Each row is a point on a tangle of strands that fork and nearly touch. The rows are in no order.
(in the rows, 128 means zero)
Two points are linked if the straight distance between their rows is under 100. Some points are linked to none.
reduf: [136 101 118 140 174  90 155 154 159 144 132 157 111  92 129 156 109 165
 137 126 116 121 180 116  88 119]
zon: [104 129  98 146 138 163  56 143  97 134 109 151  98 154 144 163 150  94
 107 189 142 113 138 106 160 148]
Buled: [110 128 151 156 110  91 145 161  89 120 103 145 121 119 116 107 134 148
 142  97 114 118 191 179 110 106]
bavo: [153 137 144 106  62 177 108 132  83 126 120 113 125 130 154  99 149  72
 125 142  85 126 118 113 128 131]
Zun: [120 164 133 140 134  86  61 177  94  96 110 152 111 123 122 145 135 122
 129 104 180 162 128 164  79  94]
Kuro: [162 128 120  84 124 168 129  89 101  97 147 113 125 116 145 111  97  84
 114 155  96 113 132 125 105 129]
pup: [129 108 144  99 130 187 129 113  84 159 118  75 109 132 160 113 146  98
  92 148  53  66 114  97 111 137]
vado: [ 67 114 152 156 119  95 121 141 127 149  98 138  93 185 100 121 136 166
 106 119 145 119 189 166 131 135]
Bef: [169 126 111 103 123 156 133 106 124 109 142 127 148  97 153 138 101  86
 147 151 132 133 131 107 118 151]
vep: [106 124  91 110 109 178 134 121 109 155 119 102 102 145 173  93 144 144
 144 168  81  90 112  90 170 150]
zoto: [ 86 158 114 135 150 118  81 135 115 113 134 156 135 132 156 122 141 122
 137 131 165 160 100 133 156 110]
muduf: [123 121 150 156  87  94 157 163  73 123 136 133 116 132 123 142 146 159
 144  76 114  94 215 190  92 109]
Kopa: [159 134  88 137 118 184 168  88 151 142 131 117 164 106 141 179 137  95
 154 157 196 157  85  71 146 213]
Ruzer: [ 51 127 130 128 141  49 102 144 144 153  93 159  83 142  95 114 160 205
 129 100 186 134 117 151 138  91]
nelet: [101 120 171  77  89 106 126 160 147 101 107 114  78 155 123  96 121 179
 106  90 166  79 194 160 105 111]
Dofoz: [129  87 114 137 118  96 157 152 111 137 138 142 113 148  96 156 126 140
 119  93  88 132 214 130 104 135]
Nezi: [125  86 129 158 157 126 170 124 112 130 139 116 149 155 116 149 112 106
 102 132 107 165 174 145  93 164]
Sela: [ 70 135 117 152 117  93 120 151 117 134 110 142  76 178  88 144 147 187
 105  87 162 112 201 177  94 128]
Mol: [176 146 119 111 129 218 140  95 143 154 156  83 169 131 167 155 114  82
 117 174 127 113  69 105 126 190]
zozup: [125 157 117 152 142  93 112 115 146 150 131 151 169 104 132 148 158 132
 156 193 174 144  82 118 155 145]
Zaful: [ 76 150 171 114 111  60  97 156 153 140 100 143 103 149  96  87 155 177
 114 111 183 129 126 174 115  98]
sida: [ 92  97 166 137 101  81 161 149 156 150 102 113 100 164 105 115 145 176
 112 106 133 114 193 132 110 142]
lirad: [108 168 146 116  83 134 110 115 132 147 140 119 131 156 147  82 177  92
 124 143 122 154  90 115 138 122]
pef: [ 95 169 130 174 188  98  70 133 119 137 118 146 158  84 112 190 138 157
 177 137 178 152  88 115 170  91]
veve: [156 106 141 163  96  82 153 165  66 119 141 129 143 107 115 171 138 126
 141  82 119 120 202 163  82 126]
nedor: [129 155 138 128 167 129 125 126 185 113 179 136 158 110 173 141 111 110
 138 149 137 135 101 122 127 125]
kof: [119 100  51 154 171 195 137 142 158 151 148 171 125 116 131 178 142 106
 121 195 139 138 114  90 148 158]
geso: [109 102 123 121 105  70 136 166 103 118 140 130  94 150  99 148 125 187
 121  84 114 125 208 128  88 115]
moru: [136  51  55 139 170 190 159 134 139 158 145 156 119 120 105 164 116 105
  90 151  82 135 165  95 123 159]
dev: [120 101  91 199 176 125 133 130 115  89 106 168 146 100  71 193 113 114
 136 113 169 160 157 116 154 139]
mida: [124 144 142  97  89 129  72 166 105 102 127 137  92 146 144  90 136 112
  98 125 122 112 134 150 100  87]
mok: [148 115  72 148 149 161 152 139 149 145 138 158 155 111 146 176 132 113
 138 202 160 152 110  90 152 174]
gapu: [100 145 110 130  98 140 102 114 108 139 132 132 125 154 150 109 182  90
 126 179 124 156  96 102 153 139]
vul: [109 114  90 131 141 179 139  81 143 174 127 133 113 141 144 115 161 106
 121 186 106 112 110  94 145 162]
mopal: [138 168 151  99  65 120 127 138 204 128 135 109 128 142  95  51 124 138
 104 120 107 115  71 166 184  89]
Liben: [111  97  56 161 134 197 131  99 108 129 121 130 113 123 112 159 165  70
 112 159 115 140 107  72 152 171]
tapiz: [112 153 151 147 148  61 110 133 151 154 114 156 151 111 123 132 147 156
 145 167 156 146  96 134 154 106]
Vad: [145  74 167  76 140 178 177  97 151 177 130  72 107 170 146 106  99 132
  69 101  72  72 115 128  76 158]
pur: [ 66 135 102 112 157  67  95 117 149 158  97 182  94 141 108 123 168 189
 130 136 177 135 107 148 164 105]
ris: [ 99 116  98 157 147 112 101 122 107 118  99 156  95 175  83 139 131 131
  95 161 151 136 177 152  96 137]
Dafub: [ 99 153 102 116 162 174 101 130 146 131 161 145 112 143 186 133 139 116
 114 193 141 101 101 122 142 133]
reb: [145  93 101 150 183 132 182 107 164 173 127 145 153 110 124 133 108 137
 141 156 120 169 110 111 109 158]
goga: [164  89  62 151 146 217 143  93 116 181 121 123 119 135 126 157 128 102
 118 158  70 120 106  67 128 176]
buz: [132 105 104 197 141 120 135 101 136 136 110 163 150 120  80 147 142 104
 151 110 115 173 152 106 164 139]
Zuto: [ 70 104 152 148 141  74 170 150 171 126 116 115 103 132  76 150 140 229
 155  75 159 109 193 122 104 122]
gani: [171 136 133  90  88 139 133 129 115  80 158 111 131 118 131  82 111  88
  82 124  83 111 120 173 116  93]
vot: [113 129 129 140 103 105 137 127 114 124 114 141 130 101 121  97 154 103
 154 107 107 186 120 111 115 102]
gedi: [137  93 142 153 168 139 187 112 145 163 123 135 138 147 136 129 113 120
 104 139 105 153 129 140  88 164]
Leveb: [ 94 142 129 183 135  86 106 166  93 118  98 156 106 132  93 135 130 168
 146  74 142 136 180 180 117  99]
Dabi: [109 168 123  95 122 109 129  81 186 187 143 145 129 134 136  96 174 161
 145 177 153  95  83 121 168 135]
zukeb: [147 161 105 123 131 154 144 110 145 141 169 123 166 123 177 124 129 131
 182 148 104 139 103  98 160 153]
Zuzig: [161 127 106 149 128 146 145  90 137 123 115 125 170  84 111 175 117  86
 170 132 184 178 110  73 151 182]
sil: [146 160 115  94 120 170 111  98 133  78 157 106 148 122 143  98 106  80
 107 164 120 123 100 142 128 120]
kenu: [136 101 157  67 107 153 152 139 142 110 148  82  92 142 137  93  98 130
  71 120  90  35 149 155 102 111]
mivo: [181  74 109 124 160 172 167  99 116 158 133 131 141 115 149 154  82  97
 132 126  95 158 134 110 106 173]
genod: [ 99 142 144 100 101 146 129 108 132 119 114 125 115 157 138  48 120 135
 111 154 111  86 112 155 152 110]
Rud: [ 96  96  98 140 182  98 140 150 182 140 123 165  85 113  94 146 121 182
 123 117 138 121 192 112 111 122]
mabub: [132 147 187  93  60 120 133 130 160 126 122 113 132 136 103  52 109 127
 128  76  99 117 132 171 145  95]
Rigar: [199 157 150 134  98 154 134  95 148 126 135 109 170 106 139  76 123  76
 129  93 102 139  65 156 139 133]
lok: [104 115 184  66  59 130 129 164 158  83 125  96  89 163 100  73 120 156
  83  78 151  71 169 179 113  95]
manip: [137  75 142 104 147 162 174  99 120 172 133  78 106 161 125 130 108 128
  76 132  73  98 140 137  59 169]
Nos: [125 174 102 128 107 188 124  97 104 148 151  89 133 156 164 101 147 144
 163 175 101  96  94 109 164 153]
gameb: [135 150 139 132 132  90  99 151 105  78 136 146 123 108 124 135 123 115
 131 112 157 137 153 165  69 103]
Vabi: [124 208 147 139 102 116  73 140 117 103 134 133 183 112 133 158 143 116
 159 162 200 159  57 135 187 125]
Supo: [147 126 124 124  79 146 140 134 104  88 106 131 135  83 138 170 126  73
 143 112 203 150 123  69 162 165]
tolit: [156 132 161 105 102 138 127 120 159 132 147 100 130 160 161  83 123  92
  92 121  74 112 103 128 140 115]
nifen: [171 153 182 121 110 105 126 135 131  95 148  97 167 107 110 101  92 109
 127 100 105 127 138 168 107  85]
nuva: [197 118 149  67  56 145 152 131 135 130 143  95 132 128 138  59 101 122
 115  72  58 103  98 149 137  97]
loku: [141  63 135 131 163 167 201 110 129 177 127 117 127 155 123 142  99 139
  96 127  82 129 158 139  73 178]
nad: [185 128 117  88 137 204 151  93 117 155 141  80 140 128 168 117 108 109
  99 170  69  73  75 109 103 153]
tam: [ 77  71 113 129 161 131 168 141 149 132 124 145  94 159 137 117 113 160
 108 121 104 123 168 118 139 136]
Diso: [126 118 114 173 185 105 172  93 152 164 118 138 160 106 102 156 118 137
 162 135 126 186 103 102 134 145]
tal: [133 138 193 112 128  86 164 108 200 144 142 116 124 148 138  77 132 134
 106 105 113 122 107 146 104 113]
Purik: [128 160 146 143 122  99  97 156 107  82 104 119 156  70 116 174 130 111
 150 134 208 172  89 106 123 113]
muv: [162 103 103 144 134  99 119 165  60  80 120 152 135  83 118 192 109 109
 143 102 163 146 177 128 132 117]
Tezi: [124 120 118 197 149  93 105 168  66  83 119 127 132  93  62 213 116 154
 158  68 142 149 173 136 107  94]
Galev: [123 143 100 156 150 155 134 104 146 164 143 143 153 125 164 141 129 134
 181 156 115 145 122  94 181 164]
luzib: [125 165 125 121 119 164  97 102 113  84 145 121 163 129 141 108 120  90
 129 165 157 140  84 158 158 122]
Ledo: [112 119  79 174 188  95  71 149 113 128  96 182 108 150  86 168 121 162
 119 127 185 149 152 156 135 123]
Topim: [164 130 111 110 145 219 140 105 107 154 127  84 145 113 163 144 119  92
 108 199 106  91  87  91 113 174]
Tupa: [153  89 151 117  92 109 150 153  42 106 151 127 142 120 135 153 121  95
 125 105 118 107 202 180  86 127]
Gezas: [119 116  72 179 205 105  73 145 157 135 115 191  89 144  62 175 110 172
 120  97 159 131 177 144 135 106]
pemi: [118  76 157  82  80 133 182 117 115 145 115  89  98 163 116  85 132 151
  95  93  92 104 166 118  86 149]
kemad: [164  69  74 157 132 154 142 117 106 114 118 156 122 107 102 173 139  75
 118 140 121 138 168  92 114 159]
betim: [154 176 152 142 101 114 125 137 122  71 117 118 179  63 126 136 135  96
 162 123 196 163  69 123 136 120]
pagi: [161 112 173 133 106 105 187 116 116 136 143 107 134 149 127 106 117 128
 126  81  99 102 174 181  81 138]
sov: [110 149 155 174 178 105 108 118 124 137 114 122 167  77  97 176 134 134
 188 150 162 171  97  99 150 112]
lanod: [123 137 162 169 133  76 111 174  75 112 121 108 131  84  73 176 121 156
 167  85 121 146 172 137  79  84]
vofil: [127 124 146  98 147 111 135 144 127 103 157 123 146 133 156 118  85 140
 127 127  95 134 152 134 124 112]
mino: [138 138 163 170 158 112 143 113 121 117 104  96 176  61  96 174 125 113
 173 126 167 175  98 103 124 127]
tufak: [133 113 134  65 137 151 153 131 168 110 141 102 102 133 158  90  92 141
  75 162  96  53 128 128 117 114]
dufip: [152 161 175 144 134 112 138 128 140 134 140 110 182  87 146 127 120 116
 177  93  97 160  85 102 141 113]
Benev: [185 104 145  88 127 161 147 122 131 149 159 122 138 126 191 112  95  95
 128 126  68  90 130 120 129 140]
rig: [121 147 147 121  91  89 128 127 154 142 126 132 129 130 139  83 153 110
 138 125 102 165  96 120 122 109]
pedi: [121 137  81 179 171 106  67 144 113 116  86 174 116 119  97 178 132 133
 145 115 192 167 134 136 153 121]
safup: [ 84 115 102 157 149 110 112  95 125 166 103 179 137 152  89 131 165 114
 119 168 147 154 121 140 176 133]
Ras: [114 160 131 157 170  86  71 164 102  90 101 137 136 104 104 199 134 125
 144 123 226 173  93 132 119 108]
Mov: [ 85  94 112 125 153  91 124 143 175 132  97 164  71 140  87 130 125 210
 130 104 172 108 189 121 127 122]
mel: [122 159 196 141 106  97 113 178  86 109 132 100 153  98  86 142 114 148
 157  82 113 150 150 163  92  59]
pogas: [ 96 100  85 105 181 177 133 139 143 142 142 144  95 138 162 149 116 120
  86 175 103 114 143 112 110 137]
Rido: [197 186 107 113  71 185 117 111 151 109 175  86 152 136 152  79 136 110
 143 139  85  89  71 146 167 130]
gaz: [171 152 204 139 144 101 158 126 195 133 140 102 155 117 129 109 114 128
 126  86  95 122  99 152 109 106]
masir: [146 181 131 118  93 142 120 127 144 122 143 128 137 117 168  79 136 126
 166 135 105 112 108 128 165 107]
nelo: [103 158 136 162 173  79  70 143 115 131  90 144 125  93  93 154 124 178
 168 131 159 147 122 131 140  76]
gid: [ 68  91 122 128 134 115 137 111 140 156  91 143  80 162 113  93 169 143
 103 148 131 117 143 118 136 136]
tumit: [134 164 122 143 149 137 116 137 164 113 169 141 166  98 168 170 144  93
 164 149 171 164  86 100 151 146]
nov: [ 90 122 102 112 118  73  85 150 129 131  92 155  76 163  84 110 122 184
 116 138 147 148 165 128 121 108]
kizo: [218 134 103  81 117 212 142  90 149 159 148  88 128 139 169  98 109 126
 107 136  68  53  57 114 112 153]
Bekid: [119  89  80 164 178 109 145 156 128 109 146 167 118 130  87 184 123 140
 108 132 136 161 178 132  92 133]
pok: [160 138 146 129 174 141 151 116 160 107 168 121 179  95 166 144  97  85
 145 111 132 166 104 120 114 146]
nibo: [175 135 108 127 130 199 160  90 133 133 149 100 177 120 167 158 107  94
 148 147 148 155  81  89 138 197]
nipap: [ 75 141 174  76 108  78  90 143 177 142 108 138 103 165 117  77 144 179
  98 131 195 104 109 168 150  94]
kuv: [209 122 127  85  76 164 138  97 122 150 133 104 131 133 170  76 117 122
 125  96  58  96  78 126 125 128]
tudip: [115 144 156 159 193 110 111 153 103  87 124 122 156  76 112 194  91 131
 164 105 160 150 132 123 114 101]
vus: [137 141 150  97 104 171 143  84 151 133 106  94 119 146 143  48 114 135
 108 135  96  70  97 144 153 120]
mul: [179 150 133 110  57 190 123 112  98 116 136  98 151 127 158 115 148  69
 132 148 123 117  82 102 142 150]
rem: [139 120 107 179 136 124 124  97 136 130 112 145 162  99  84 179 130 101
 168 118 150 187 129  84 160 155]
Kog: [217 155 115 109  69 199 134  95 114 121 137  78 150 113 159 109 142  74
 130 146 108  97  50 115 119 159]
morif: [155  92 117 180 142  90 132 171  70  90 130 139 137  87  78 220 118 130
 148  85 135 146 194 126 120 116]
rade: [108 135 123 149 129 104  93 166 103  97 128 150 145 118 157 155 137  99
 139 117 160 174 108 118 157 112]
gitus: [145  43 114 136 127 129 174 136 111 167 125 130 103 161 105 152 114 130
 111 105  62 119 193 109 124 148]
pof: [107  99 102 124 177 136 144 145 124 111 137 149 112 144 155 147 121 119
 101 170 120 138 155 135  92 143]
tum: [110 173 168  87 129  71  88 161 183 103 137 119 114 119 112  99 106 193
 126 102 140 115 103 140 138  59]
gisan: [118 159  79 135 115 161  52 133 110 127 128 148 117 144 150 161 150 101
 125 187 180 132 115 103 160 144]
Fug: [ 87 143  76 115 177  93  74  97 136 162 128 195 113 148 113 150 162 163
 120 170 176 141 105 145 163 118]
vukez: [117  86  88 167 159 162 125 139 120 112 119 157 145 138 124 186 107 102
 117 169 149 153 145 102 186 172]
lino: [123 135 162  94  91 107 153 117 184 141 122 117 111 149 132  57 153 129
 107 117 103 132  85 145 110 109]
gad: [152  82 130  85 136 174 146 110 102 167 130 106 106 135 169 118 115 110
 107 126  57  80 148 104 116 143]
Mefo: [ 86  90 113 165 140 101 132 115 127 154  95 160 106 152  88 121 145 128
 107 155 119 150 151 132 126 131]
Ruve: [121 149 121  85  83 147  93 145  98 107 134 136 105 136 164  89 136  96
 113 144  94 118 124 130 137 105]
Ninil: [103 115  86 182 169 125  98 101 142 142 110 187 148 130  72 172 146 108
 127 165 159 161 129 122 192 144]
gibap: [102 169 183 122 122  87  95 167 124 120 113  99 135 100  98 114 102 169
 158 102 109 145 131 141 118  60]
vil: [ 76 126 144 157 171  63 120 159 134 131 104 134 112 130  73 144 120 215
 141 103 149 136 155 135 129  93]
debad: [ 84 112 136 124  88 131 138 145  70 125 118 109  77 174 109 118 150 141
  88 110 109  86 204 171  80 124]
ril: [104 143 144  88 121 133 116 119 175 133 155 127 104 164 170  91 138 111
  93 133  96 103 114 113 132 118]
sunut: [120 147 143 144 152  77 129 156 117  91 154 130 114 116 120 155 130 152
 132  87 131 138 178 157  59 105]
gozu: [111 128  72 133 137 127 117 117 144 131 126 164 112 126 134 134 145 140
 138 171 118 140 144  89 149 135]
letu: [122 163 109 135  74 154 135 133 104  87 106 128 152  98 129 154 149  89
 156 138 224 165  86  95 171 159]
Potuf: [130 173 120 126 118 138 143 109 170 145 164 119 153 134 180  87 149 153
 176 137 109 115  91 112 176 141]
Tofe: [126 108  74 195 184 135 102 131 163 126 124 192 108 141  50 169 111 146
 115 121 145 123 204 143 120 131]
Bizil: [107 147 124 190 154  96  65 177  79 104  93 132 134 113  59 187 123 153
 160  81 160 175 147 128 134  82]
nofo: [225  91 149  97 140 140 162 121 115 160 157 126 165 112 180 136  84 110
 124  94  83 102 108 137 101 134]
Bapi: [127 100 129 170 170 128 143 128 110 106 127 136 157  88  94 203  93 103
 152 105 162 171 181 116 131 155]
dogap: [138 144 128  81 124 103 147 122 175 124 142 110 139 121 146  81 109 171
 147 134 103 124 100 106 132 113]
gim: [136 197  89 127  93 155  63 140 106 105 154 144 132 136 160 148 164 111
 166 173 196 136  99 108 165 140]
Naz: [132 144 170 142 153  84 104 163  95  86 138 114 157 101 123 160  75 142
 144 117 132 145 152 143 121  99]
soti: [ 87 109 174  79 115 130 153 106 173 127 128  91 105 165 127  73 117 147
  92 118 129 101 132 130 117 134]
gimad: [124 124 140 102  93 181 124 112  87 145 103  95 104 132 149  70 142  94
 104 147  62  98 118 114 122 123]
kef: [ 95 156 145  80  90 140  75 169 126 113 106 126  80 171 134  74 141 130
  73 143 141 104 117 174 116  88]
lafiz: [ 74 125  98  92 120 156 129 109 141 145 114 114 105 164 147  94 125 170
 136 184 121 101 121  93 177 139]
gase: [150 100 149  82  94  96 160 133 121 132 137 125 106 110 134  88 114 147
 136  88  96  97 177 131 109 109]
Zegov: [111 193 148 129  98 111  73 122 125 152 140 157 165 138 135 124 169 118
 152 167 173 151  74 153 187 116]
Luzap: [ 81 146 124 105 161 102 140  93 199 189 134 161 117 122 133 116 165 185
 154 161 154 119 114 105 174 125]
Gidos: [ 92 122  93 142 176 109  82 137 108 125 105 174  99 157 123 146 121 148
 100 154 166 141 151 158 132 131]
kub: [169  96 141  96 102 122 141 128  62 110 160 119 137 112 131 127  90  97
 117 123 105 107 169 156  98 120]
malo: [109 128 162 135 157  90 155 101 175 164 119 130 120 122 110 120 122 144
 146 119 125 137 151 119 103 126]
Tapo: [132 202 146 148 117 121  74 142 134  90 135 124 164  85 133 129 137 107
 171 128 184 146  69 143 165  93]
durut: [112 184 154 101 108  91  88 151 166 114 136 131 134 135 126  89 119 150
 119 126 137 131  90 154 160  78]
fen: [110 116  65 163 138 154  92 142 108  96 105 162 136 133 121 189 136 100
 113 157 193 155 113  95 195 164]
Firu: [ 88 109 120 117 138 157 140  92 132 151 108 116  91 157 145  88 158 114
 103 152 107 114 126 106 122 134]
mekam: [ 93 123  70 128 187 187 116 142 152 147 152 157 117 141 167 158 143 114
 117 198 136 125 113 105 137 149]
nute: [134 110 164 181 141 100 175 131 119 138 133 112 159 140 109 170 122 113
 131 101 111 166 171 157  91 157]
vuzi: [173 126 128 126 156 162 166  81 163 153 139 126 145 138 176 113 121 104
 130  99 103 143  72 132  91 161]
gebat: [ 80 159 135 180 132  75 121 166 107 127 106 137  92 147  94 143 150 202
 139  62 152 111 203 187  90 110]
Tokiz: [111 218 132 110  91 110 102 105 146 152 184 137 171 151 124 104 172 144
 160 168 150 134  61 146 184 119]
suvap: [133 117  91 166 148 117 132 117 138 139 119 157 165 115 124 164 144 106
 134 200 166 164  97 105 154 163]
Vaf: [207 161 129 127  96 182 135  87 154  89 155  96 166 106 158 116 117  72
 142  92 129 128  59 139 149 137]
fuz: [ 95  73 127 106 118 138 144 141 115 126 101 125  64 158 115 125 122 169
  98 128 126  68 212 125 118 142]
Rasas: [ 82  94 138 107 123  93 123 156 157 106 101 127  74 154 111 123 120 216
 125  80 183  87 193 143 103 124]
Reri: [170 130 166 127 157 131 153 113 125 104 158 113 179  87 144 144  90  94
 152  83 112 141 134 139 118 125]
vuda: [136 127 160 157 178 122 141 125 121 107 142 123 158  78 128 184  97 106
 167  96 143 150 168 127 122 126]
mape: [ 93 131 101 154 198  91 120 144 153 133 139 155 143 112 142 168 140 142
 137 147 144 167  92 105 148 119]
giv: [153  93 103 127 148 133 161 122 107 129 133 144 141 100 141 145  92 113
 139 132 107 152 149 112 121 151]
mimak: [ 82 146 151  84 101 107  87 139 152 139  99 139  88 172 135  75 145 157
  91 153 165  87 119 149 130 106]
bigut: [135 160 126 165 166  86  69 172  87  92 102 135 118 122 107 180 118 137
 131  97 209 171 131 168  80 109]
tet: [119  99 106 148 142 160  96 144  92 117 101 145 119 145 142 170 125  94
 107 168 140 134 160 114 161 150]
zonun: [134  51  71 124 163 170 173 124 118 161 115 126  97 122 107 142 122 129
  90 163  68 105 155  98 109 156]
vaze: [174 142 137 115 109 177 150  97 124  77 154  98 179 102 156 128 104  55
 134 108 155 138  82 127 144 153]
sozo: [155 119 188  91  93  83 159 144 137 128 141 104 126 101 130  88 111 151
 139  58  90 100 155 148 108  88]
mafo: [153 135 144 159 164 104 155  98 138 127 121 109 172  86 107 143 120 121
 157 122 132 184 110 120  96 141]
Voses: [169 110 157 166 107 119 171 124  79 101 102 129 159  98 118 147 141  74
 147  88 157 150 149 150  89 149]
gele: [157 112  81 132 147 194 165  79 123 174 124 122 127 144 159 121 136 125
 131 156  92 126  86  90 114 175]
seziz: [143  97 164 100  98 133 172 129 121 116 143  92 104 153 132  84 131 117
  73 109  88  59 147 167  73 110]
nedek: [184  93 167  82  90 153 161 102 124 138 134  82 112 150 140  72 118 107
  64  80  59  68 107 155  90 119]
zofa: [ 60 156 137  84 149  76  98 107 180 165 136 159 110 138 135 111 155 181
 134 141 178 118 103 131 170 113]
rivu: [100 176  83 135 131 144 102 103 124 142 158 149 143 144 151 121 168 151
 168 193 151 117 100 116 179 149]
vodo: [176 163 129 139 131 151 143  76 171 147 144 122 162 121 166  92 141 107
 148 113 115 138  49 129 130 143]
koti: [100 131 185  77  85 115 114 149 201  87 124 107  96 155 103  63 117 156
  96  92 160  92 134 162 145  92]
fikup: [ 84 162  84 121 152 114  89 112 139 158 152 168 124 151 146 143 167 162
 144 180 170 127  90 124 180 127]
Sul: [191 102 124  95 139 168 160  77 132 172 135 117 124 148 171 111  90 132
 120  83  68 132  92 118  77 164]
nuzir: [140 128  96 129 105 181 144 133 103 110 149 106 149 138 176 149 166  75
 134 165 154 141  77  80 155 170]
megat: [110 139 169  80  67 137 111 147 189 111 127 103 108 161 110  54 119 134
  77 119 121  88 101 172 164  87]
novo: [192  90 149 112 142 103 180 127 115 149 159 112 151 118 163 123  98 134
 139  84  77 119 128 133  96 129]
zifog: [109 119 153 125 129 124 130 122 109 130 116 116 113 167 121 116 111 119
  95 170 115 123 168 153 107 143]
Tere: [122 132  98 177 164 113 100 148 104  84  95 155 142  78 106 187 116 122
 163 115 189 167 133 111 167 125]
vezog: [ 93 168 146 132 165  56  89 133 144 159 108 153 131 100 100 146 159 194
 162 149 159 131  82 130 158  80]
favo: [134 139 177 131  78 107 127 162 101 125 110 138 129 115 122  85 137 122
 146  89 109 131 172 169 110  92]
zuti: [120 198 165 100  80  89 100 140 183 133 137 119 161 137 106  70 132 156
 117 147 133 126  61 164 179  76]
pimu: [186 163 200 138 114  97 126 135 178 117 138  93 163  87  98 114 103 111
 133  87  80 129 100 151 121  85]
vupu: [131 108 139 115 104  76 153 141 130 133 114 132 105 105 110  96 125 168
 150 101 101 132 161 111 106 109]
Vero: [108 104 121 164 117 120 127 161  53 101 124 137 115 155 130 150 146  99
 110 100 136 141 179 171  99 130]
fevo: [ 95 165 124 101 132 135  93 124 165 129 156 142 108 162 172 107 149 127
 109 160 129 108  97 126 151 113]
sop: [134 140 175 147 138  70 155 148 138 121 140 106 138 103 113 135 133 141
 141  81 103 132 151 144  68  99]
dos: [129 108 128 151 127  83 145 130 113 128 105 140 124 100  90 126 135 139
 156 113 102 168 155 113 107 111]
vuki: [170 154 129 107 122 178 142 109 149 127 179 110 156 129 195 116 110 100
 141 137  92  99  96 114 150 143]
rizos: [ 84 134 122 105 119 130 120 124 121 123  97 130 105 145 143  79 103 167
 133 152 119 106 151 128 165 122]
Nerel: [158  92  76 146 127 138 108 150  97  84 111 167 131  87 116 200 108  95
 130 120 172 139 173  90 157 139]
Som: [142  53 138 117  89 113 181 135  99 164 114 106 100 162 119 113 128 151
 110  89  70 107 180 119 103 150]
Dumes: [173 126 170  95  97 106 140 135  83  95 157 114 166  94 111 122  80 108
 134  90 109 138 153 168 115 107]
Nama: [ 97 139 178  96 113  64 115 164 177 114 131 120 110 138 117 105 125 180
 127  91 140 128 141 116 110  91]
Nabez: [ 86 128 151  99 106  59 113 184 122 109 126 132  96 150 119 121 122 180
 121  88 128 139 169 120  91  94]
bulu: [ 97 165 143 136 138 125  99 111 115 102 131 136 143 131 141 101 133  93
 127 136 152 153 113 163 144 113]
fenol: [ 96 143 176 151 149  75 137 148 122 116 104 116 125 108  84 128 106 192
 161 106 124 142 144 144 111  78]
Lidaz: [167 102 149  85 130 190 152  82 145 153 133  70 121 156 154  88  99 115
  61  94  48  78  73 139 100 140]
kerak: [133  88  52 149 178 178 158 128 159 143 139 167 132 112 120 167 121 119
 132 151 105 156 146  92 136 154]
bamoz: [124 128  49 177 162 131  58 134 112 110  95 186 123 131 104 184 142 121
 119 144 209 145 105 118 187 140]
gagi: [145 194 121 100  70 171 112 123 152 121 155 114 130 141 164  66 157 130
 139 162 106  68  85 131 171 117]
luko: [155 113 133 121 100 134 107 145  80  90 119 135 121 112 148 142 136  70
 108 143 137 139 151 123 108 132]
pado: [126 170  81 148 104 178 129 104 107 152 162 121 141 152 151 120 176 138
 178 192 130 107 101 109 173 170]
Guzi: [109  72 135  73 112 156 150 106  99 157 101  73  74 146 116  94 135 137
  85 122  76  82 141  93  89 142]
mone: [126 142 175 118  75 121 134 114 126 130 106 131 123 131 112  53 124 121
 135 110 112 135 151 161 114 119]
Ruf: [154  88  81 125 107 152 136 151 101  85 111 142 134  88 129 194 126  77
 125 128 178 143 152  55 147 166]
Potof: [115  97 153  81 100 123 137 143 113 120 111 116  84 153 120  99 103 173
 111 108 134  71 212 147 108 129]
bagu: [103 122 114 149 188  94 132 155 141 118 136 151 121 130 158 151 115 141
 118 147 144 156 123 132 109 120]
kube: [108 119  75 148 126 189 124 112  97 137 143 111 121 150 152 157 177  85
 127 185 126 137  82  67 158 182]
lurog: [ 90 154 121 198 154  82  69 169  84 126  90 149 101 139  55 167 140 182
 146  66 164 161 158 174 113  81]
dufe: [232 138 120 106  90 194 137  84 125 143 145 108 146 138 170 108 115 108
 122 107  74  87  53 130 113 157]
Fabi: [100 123  87 173 193  99 118 139 150 117 130 164 139 107 112 194 145 114
 131 144 180 185 113 107 134 127]
tudud: [138 159 115 121 111 205 143  74 131 149 135  95 131 150 170  68 147 122
 139 150  90  85  71 124 145 161]
vuvu: [ 85 105 140  83 107 169 146  98 114 146 101  76  77 144 131  65 150 124
  93 135  90  90 112  99 114 127]
teze: [173 169 159 127  88 157 150 125 121  79 120 107 177  68 144 133 112  73
 150 106 191 144  77 121 151 137]
gorek: [105  71 125 140  77 125 164 138  73 147 116 114  91 164 100 118 157 136
  97 109  83 106 200 145  85 139]
puvi: [149  74 130 117 149 100 192 138 100 139 158 126 141 120 145 138 101 149
 137  99  86 115 171 137  93 127]
pemug: [181  60  75 119 144 198 152  87  90 181 127 125 128 120 132 171 113  99
 118 123  76 125 131  83 105 181]
vofub: [118 132 107 147 105 138 114 132 105 111 130 134 149 131 163 145 147  79
 144 155 145 174 102  87 159 142]
fere: [124 126 195 118 115  70 165 155 142 138 140  86 126 106 102 123 117 173
 145  59  90 109 162 139  84  87]
kul: [140 158 147 102  79 148 120 112 157 147 153  93 144 169 156  77 145 110
 109 143  83 129  63 124 151 136]

A fork is a point with three links. Follow the links from the first point to the second and name the forks in between, in order.
manip, suvap: gedi
kul, kizo: lirad vofub Firu vuvu gimad bavo dufe
Diso, sozo: kof mekam lirad rig
nibo, gorek: dufe bavo gimad vuvu Som
pof, Liben: mekam lirad vofub
Liben, pef: vofub lirad mekam kof
mafo, bulu: kof mekam lirad vofub
zofa, vuki: pur bavo gimad Benev
gad, Kopa: gimad bavo dufe

A fork is a point with three links, a tip a point with one. Leave the first point through the second and follow the links. Name the first fork or tip that comes.
pedi, bamoz: gim
kenu, seziz: gedi
nad, Topim: buz
gim, gisan: pedi
bulu, luzib: Firu
bavo, Ruve: pur
kub, Dumes: rig
